A landscape with many valleys, sampled at points; each row gives a point and its height.
From any point a ball takes the steepest step (drop divided by distance) to one of its 2 nearest points. It stops when none of these is lower. Distance is the straight distance between rows; heights are no part of it.
K_596 height 2.28: [126 187  96 128 185  77 137  96 112 117 147 148 138 152 132 101 156 133
 105 108 129 178 159 120  69 134 128 128 150 155 163]
K_661 height 0.94: [129 144  92 101 164  47 156 120 101 105 133 139 138 174 138 146 177 115
 146 108 111 177 132 157 111 164 118  81 115 173 140]
K_8 height 1.54: [122 165  96 107 180  47 149 100 112 106 127 138 135 168 137 111 171 135
 131  98 130 193 143 142  83 145 122 101 128 181 149]
K_251 height 3.15: [135 116  92 118  85 115 111 168 108 112 135 136  87 104 120 162 157 121
 125 141 118 129 113 141 177 121 142 133 130 103 115]
K_267 height 4.37: [ 90 157 110 122 174 123 166  90 146 140 130 139 135 143 101  83 156 132
 100 112 171 172 174 129  68 137 143 198 158 187 145]
K_597 height 4.47: [170 171 142 135 145 156 116 108 111 147 114 122 136 121 125 108  96 148
 126 155 102 138 142  95  89 120 122 144 115  96 131]
K_648 height 2.46: [170 121 114  82  70  82 114 105 144 128 161 147  85 117  93 155 126 179
 106 152 130 165 109  93 196 115 154 120 117  93  98]
K_114 height 4.87: [169 123 140  99 123 163 116  89 141 164 107 153 118 146  87 120  97 154
 131 152 129 149 161 102 107 140  99 192  89 113 103]
K_59 height 3.91: [111 186 114 113 177 123 138  68 149 163 154 152 123 140 101  84 149 138
  97 114 144 166 192 118  67 144 132 215 153 170 138]
K_221 height 5.04: [182  98 156 104  95 187 117 100 146 159 104 127 130 131  92 125  87 146
 150 160 116 122 136  97 136 117 104 173 106  88  80]
K_62 height 2.55: [131 131  70 108 136  63 131 168  94 117 160 154 101 145 112 188 180 115
 114 131 117 154 135 156 169 142 140  90  97 112 150]
K_709 height 6.95: [163 161 154  65 116  33 121  90 156  94 158 132 102 124 134 139 129 195
 111 141  97 184 105  99 144 127 137  44 131 116  96]
K_54 height 3.63: [ 72  57  91 160 140  87 181 174 103 141 157 160 141 195 115 192 177  89
 137 132 139 103 158 188 173 170 108 120  93 157 137]
K_631 height 3.34: [ 95 141 142 174 166 170 163 144 113 132 102 102 145 111 139 108 117  92
 129 127 156 105 133 130  80 121 133 112 145 133 194]
K_819 height 2.13: [166 133 102 107 119  87 136 158  98 106 175 155  96 135 104 205 133 154
  83 166 156 148 135 100 158 123 130 113  69  74 171]
K_570 height 3.33: [ 81  59 127 169 131 124 161 186 122 144 131 135 133 164 115 183 150  80
 134 130 190  24 155 178 171 175  82 114 107 133 150]
K_534 height 5.30: [168 126 116 114 124  98 125 108 113 112 106 114 126 143 132 138 130 138
 148 142 105 153 118 121 113 132 106 105 113 125 119]
K_12 height 6.15: [146 146 127 110 148 108 114  99 149 137 128 144 121 129 121  78 149 153
 116 107 123 171 146 130 105 130 141 170 161 163 102]
K_882 height 3.12: [108  71 137 167 125 157 154 183 123 132 131 128 116 149 115 161 121  83
 139 133 213  24 153 145 136 147  69 135 116 115 165]
K_399 height 2.89: [122 149  77 113 158  70 117 175 102 114 162 177 103 132 119 153 186 114
  87 110 124 152 137 161 147 127 152 100 123 122 164]
K_622 height 5.69: [141 157 135 138 106 189  88 163 114 146 130 125 107  64 122 112 114 149
  98 127 101 104 108 117 139 102 156 151 137  76 124]
K_437 height 2.93: [104 150 131 165 200 124 157 143  94 126 114 129 142 131 145 129 129  80
 121 134 156 111 144 131  86 126 114  90 123 148 208]
K_322 height 2.10: [144  57 181  66  95 160 120  72 220 132 116 168 116 130 104 110  68 170
 139 142 107 138 123 109 167 132  90 175 106 134  48]
K_990 height 6.19: [120 151 118 153  61 166  92 163 114 127 130  99 106  72 175 127 119 118
 147 124  92  96  67 146 189  75 164 105 154  87  87]
K_176 height 1.73: [159 102 116 119 121 131 150 172  92 125 146 154 121 161 122 210  87 134
 108 187 176 114 168 112 125 114  61 124  55  72 185]
K_870 height 0.88: [157  73 141  88  62  81 142  97 171  99 127 139 109 160 124 163 106 181
 159 165 119 157 112 121 169 131  77 107  95 123  76]
K_942 height 0.22: [126 133 109 119 158  62 153 109  99 102 115 108 165 171 157 157 159 100
 183 125 100 151 132 153 108 166 122  57 116 172 146]
K_669 height 4.98: [ 88 153 134 140 131 144 110 106 124 115 129 118 155 118 160  70 154 137
 109  71 148 167 110 133  96 111 202 139 175 187 126]
K_611 height 2.57: [174 109 157  87  92 121 110  80 165 136 133 135 114  91 115 129  86 166
 124 154  86 148 103  92 156 101 126 126 122 108  77]
K_559 height 4.69: [ 71 133 114 132 176 132 202 126 136 131 119 137 123 135  85  96 151 101
 118 124 197 140 166 132  71 123 135 187 139 184 160]
K_541 height 1.49: [153  55 175  75  79 116 141  91 203  97 137 167 109 155 115 130  83 189
 143 151 104 155 122 116 172 131  75 139 111 141  56]
K_274 height 3.88: [136 156 161 117  96 173  58 110 148 167 139 134 147  79 133  82  95 154
  99 106  74 138 100 108 155  79 166 160 150 104  70]
K_876 height 3.35: [110 148 100 130 161  93 106 162  98 111 143 160 115 116 135 126 171 107
  95 100 130 130 125 162 128 134 158  98 144 138 173]
K_647 height 3.86: [ 97 142 109 155 153 138 126 160 103 112 128 133 131 111 143 109 150 102
 101  96 143 112 116 151 115 134 154 114 147 144 178]
K_228 height 4.99: [141 118 108 137 150 140 159 128 116 133 101 136 122 157 109 127 117 126
 135 134 156 135 155 119  96 138  98 168 120 130 145]
K_104 height 5.49: [170 114 136 129  90 107 113 108 121 110 102  92 136 126 151 150 111 130
 179 158  92 125 101 117 139 108 116  88 123  98 101]
K_68 height 3.13: [111 115 120 158 145 141 130 187 107 127 126 133 103  92 120 145 130  93
  99 123 165  65 116 164 136 149 110 118 126 123 170]
K_58 height 0.97: [147 121 123 103 129  55 142  97 124  89 111 100 145 182 164 153 143 130
 183 134  93 150 118 146 118 168  93  65 110 146 107]
K_469 height 5.82: [126 168 144 130 155 136 130  70 143 138 113 120 153 134 136  76 124 151
 129 113 126 172 146 115  77 127 140 156 163 182 121]
K_288 height 1.31: [ 54  83 141 165 129 158 166 169 144 118 108  80 155 105 145 126 165  65
 162 110 168  60 129 158 113 127 158  96 146 155 162]
K_625 height 3.49: [ 72  66 100 165 127 106 150 189 111 131 143 151 136 168 114 192 162  87
 143 135 150  58 160 187 180 182 110 115  97 140 134]
K_198 height 3.67: [124 128  97 128  90 116 100 159 108 111 121 116 119  99 161 136 153 101
 157 132 105 117  87 150 182 116 158 116 154 121 101]
K_443 height 5.66: [161 121 129 154  95 152 110 131 116 119 101  92 150 110 166 141 104 121
 181 143  86 107  88 125 137  90 132 100 134  85 105]
K_553 height 6.70: [158 129 167  81 124  83 100  88 181  98 152 159 105 100 152  93 118 175
 118 111  90 177 103 125 149 111 139 104 165 146  62]
K_538 height 3.75: [ 84  73  83 146 149  81 180 151 113 123 134 141 144 200 120 167 174  84
 155 116 145 129 153 168 146 163 105 125 101 166 145]
K_232 height 3.74: [108 167 149 182 172 200 146 140 114 144 108  95 162 104 145 106  87 113
 134 123 140  87 136 104  80 112 132 114 142 102 181]
K_490 height 1.92: [155 110 101 120 102 111 141 174  97 116 149 158 108 138 110 202 118 136
 104 173 157 128 151 115 149 127  92 131  74  83 163]
K_782 height 4.52: [109 174 164 137 116 187  66 110 146 179 139 121 156 100 128  66 114 142
  87  88  93 130 119 110 124 108 170 185 159 125  89]
K_218 height 4.16: [102 106 108 139 109 123 124 153 120 111 105  94 145 129 155 120 158  91
 167 113 134 123 100 152 149 131 157 129 164 153 124]
K_188 height 4.38: [112 173 176 126 140 176  87  75 157 180 121 108 174 116 132  60 103 136
 119  96 103 153 129 100  97 114 146 183 148 149  99]
K_77 height 5.06: [ 96 160 139 170  94 181  91 142 103 118 125  88 159 108 192 110 109 133
 131  78 106 122  67 140 137  82 190 108 164 125 115]
K_374 height 1.96: [152 111 117 152 132 188 136 169 110 130 112 124 112 125 115 150  98 109
 126 158 156  70 141 123 117 130  96 145 118  81 153]
K_47 height 5.13: [149  93 115 130 116 123 140 128 129 117 104 124 126 169 113 132 136 134
 158 128 140 138 132 121 119 134  98 153 121 131 116]
K_985 height 3.27: [164 133 155 105 110 156  90  96 150 160 124 129 133  91 117  92  94 147
 116 125  85 141 104 107 146 102 138 161 133 108  77]
K_252 height 2.71: [118 130 121 155 187 104 171 137  98 122 111 132 139 172 132 149 123  77
 147 141 151 122 148 133  94 142  97  92 102 144 189]
K_67 height 4.70: [176 159 158  97 133 135 109  71 143 161 123 133 129 122 107 113  94 159
 122 168  93 149 158  82  97 129 100 148  89 103 103]
K_57 height 3.76: [112  97  95 138 145  90 151 154 111 115 117 134 131 162 118 156 167  84
 144 115 135 125 134 166 139 156 125 115 118 151 155]
K_659 height 2.70: [145  90 173  70 119 163  98  80 197 161 110 160 113 122  94  84  89 143
 116 124 106 149 126 107 154 126 115 190 123 142  48]
K_16 height 1.51: [161 102 128 150 133 158 139 173  99 129 128 142 118 156 130 189  96 106
 133 172 175  79 161 117 113 132  70 125  83  78 176]
K_585 height 4.90: [ 77 183 138 186 140 173  98 128  98 124 136 114 150 105 163 101 124 140
  77  81 122 108 128 122  83 115 171 109 148 133 176]
K_86 height 4.14: [138 182 146 165 165 186 120 129  99 158 118 114 153 114 145 107  93 126
 116 144 116 112 144  99  69 126 118 143 128 100 163]
K_122 height 6.46: [153 119 155  85 129 106 104  91 177 122 132 151 110 108 129  74 124 171
 121 110 101 174 121 133 138 123 134 156 162 167  65]
K_973 height 3.87: [135 162 184  99 159 161  93  59 178 187 121 125 148 128 125  64 104 134
 123 130  95 157 140  85 105 134 105 181 123 136  83]
K_720 height 2.47: [ 89 113 121 152 171 103 180 118 112 118 104 104 168 166 145 148 150  65
 169 129 145 127 149 155 106 155 136  81 117 171 182]
K_474 height 2.07: [ 57 109 140 155 166 136 175 143 124 117 103  89 167 134 152 135 156  64
 160 115 155  98 140 158  96 133 154  71 137 168 186]
K_413 height 2.52: [127 110 122 160 130 173 143 166 116 123 108 112 121 121 120 131 122 103
 132 127 149  82 128 134 120 138 123 147 141 116 147]
K_791 height 2.00: [179 128 153  80  91  97 118  77 167 133 162 143 102  97 101 141  92 190
 106 161 107 160  97  83 185 118 146 108 126  95  95]
K_394 height 2.11: [ 60  75 144 171 128 170 164 171 140 130 121  77 149  88 134 138 149  75
 159 104 181  14 123 145 137 147 134  94 148 125 157]
K_904 height 3.50: [102 105  98 145 136 124 129 190 105 115 120 133 121 127 128 160 152  82
 137 130 134  80 122 165 153 153 117 108 122 125 149]
K_874 height 5.20: [171 107 139 122  92 185 106 139 124 149 111 126 114 117  90 130  99 137
 131 151 120 107 132 113 132 111 129 180 115  82 106]
K_758 height 5.46: [ 99 173 159 138 143 136 116  73 143 140 134 111 167 130 160  60 137 154
 114  87 125 174 140 116  79 113 180 148 167 195 117]
K_807 height 4.61: [119 134 134 156 110 146 108 125 114 106 106  89 159 114 177 107 128 117
 164 101 108 133  79 140 126 111 160 113 169 144 118]
K_624 height 7.00: [180 158 126  77  97  38 127  94 132 109 159 120 105 131 114 166 129 189
 116 162 115 172 111  88 164 137 130  68 105  95 127]
K_793 height 4.43: [ 84 157 134 165 128 169 118 141 109 111 127 100 152 112 160  89 139 125
 107  87 128 133 112 135 100 117 183 125 162 152 158]
K_662 height 3.23: [124 202 117 136 165 108 117  72 138 149 166 148 130 137 121  75 157 138
  96 101 127 183 184 116  58 135 136 167 165 163 149]
K_883 height 2.80: [158 110  97 107  63  99 118 147 126 115 138 139  88 120  94 161 136 150
 127 154 132 148 112 116 187 113 134 139 116  97  98]
K_590 height 5.31: [ 86 180 128 185 131 181  96 158  92 121 128 111 140  94 176 114 118 137
  93  84 111  88  91 144 111 116 156  85 137 109 169]
K_341 height 6.01: [119 161 116 139  82 177  85 173 107 126 137 118  88  59 146 113 129 134
 115 114 105 107  76 143 174  93 168 127 164  92 104]
K_395 height 6.87: [158 149 166  61 134  52 118  84 191  88 167 155  99 118 138 107 110 204
 104 136  87 186 111 113 137 126 138  65 149 131  76]
K_427 height 3.32: [133 130 160  86 143 161 105  74 181 183 114 142 128 135  88  67 119 132
 115 120 129 154 145 108 120 139 113 220 123 155  70]
K_230 height 2.81: [105  67 134 169 121 181 155 189 133 127 123 103 124 103 109 141 124  87
 143 116 202   9 131 141 135 152  96 132 139 113 151]
K_167 height 5.93: [146 132 134 160  67 167  99 141 136 134 111  83 136  86 173 124  90 124
 175 135  81  89  68 127 179  66 147 108 150  85  77]
K_586 height 0.19: [152  89 133  99  87  67 133  96 143  94 119 104 132 172 148 179 131 150
 188 158 100 143 112 126 151 146  80  77  93 127  82]
K_411 height 4.83: [106 119  99 135 166 133 181 138 122 130 126 153 113 159  83 110 132 117
 112 129 186 135 164 122  90 135 107 200 128 163 157]
K_967 height 2.31: [151 133  80  99 118  56 149 153  99 120 173 154 100 146 100 210 154 150
 102 151 130 165 133 116 175 138 138  83  75  91 158]
K_471 height 5.41: [154 120 128 129 100 198 105 178 115 144 127 123 100  87  98 130 108 137
 102 152 132  83 122 124 139 119 130 182 129  84 119]

Where does a ball stop that starts at each point below?
K_782 -> K_791
K_990 -> K_942
K_973 -> K_586
K_221 -> K_288
K_625 -> K_288
K_647 -> K_16
K_807 -> K_791
K_267 -> K_942
K_232 -> K_288

Call two points neighbours if one is among the 2 nearest of the other. Go from one point of each pair to the other, from neighbour to neighbour, staying as low as possible. Name the highest point that can't be avoided.
K_586 and K_16 -> K_77
K_942 and K_791 -> K_782
K_942 and K_586 -> K_58
K_16 and K_288 -> K_57
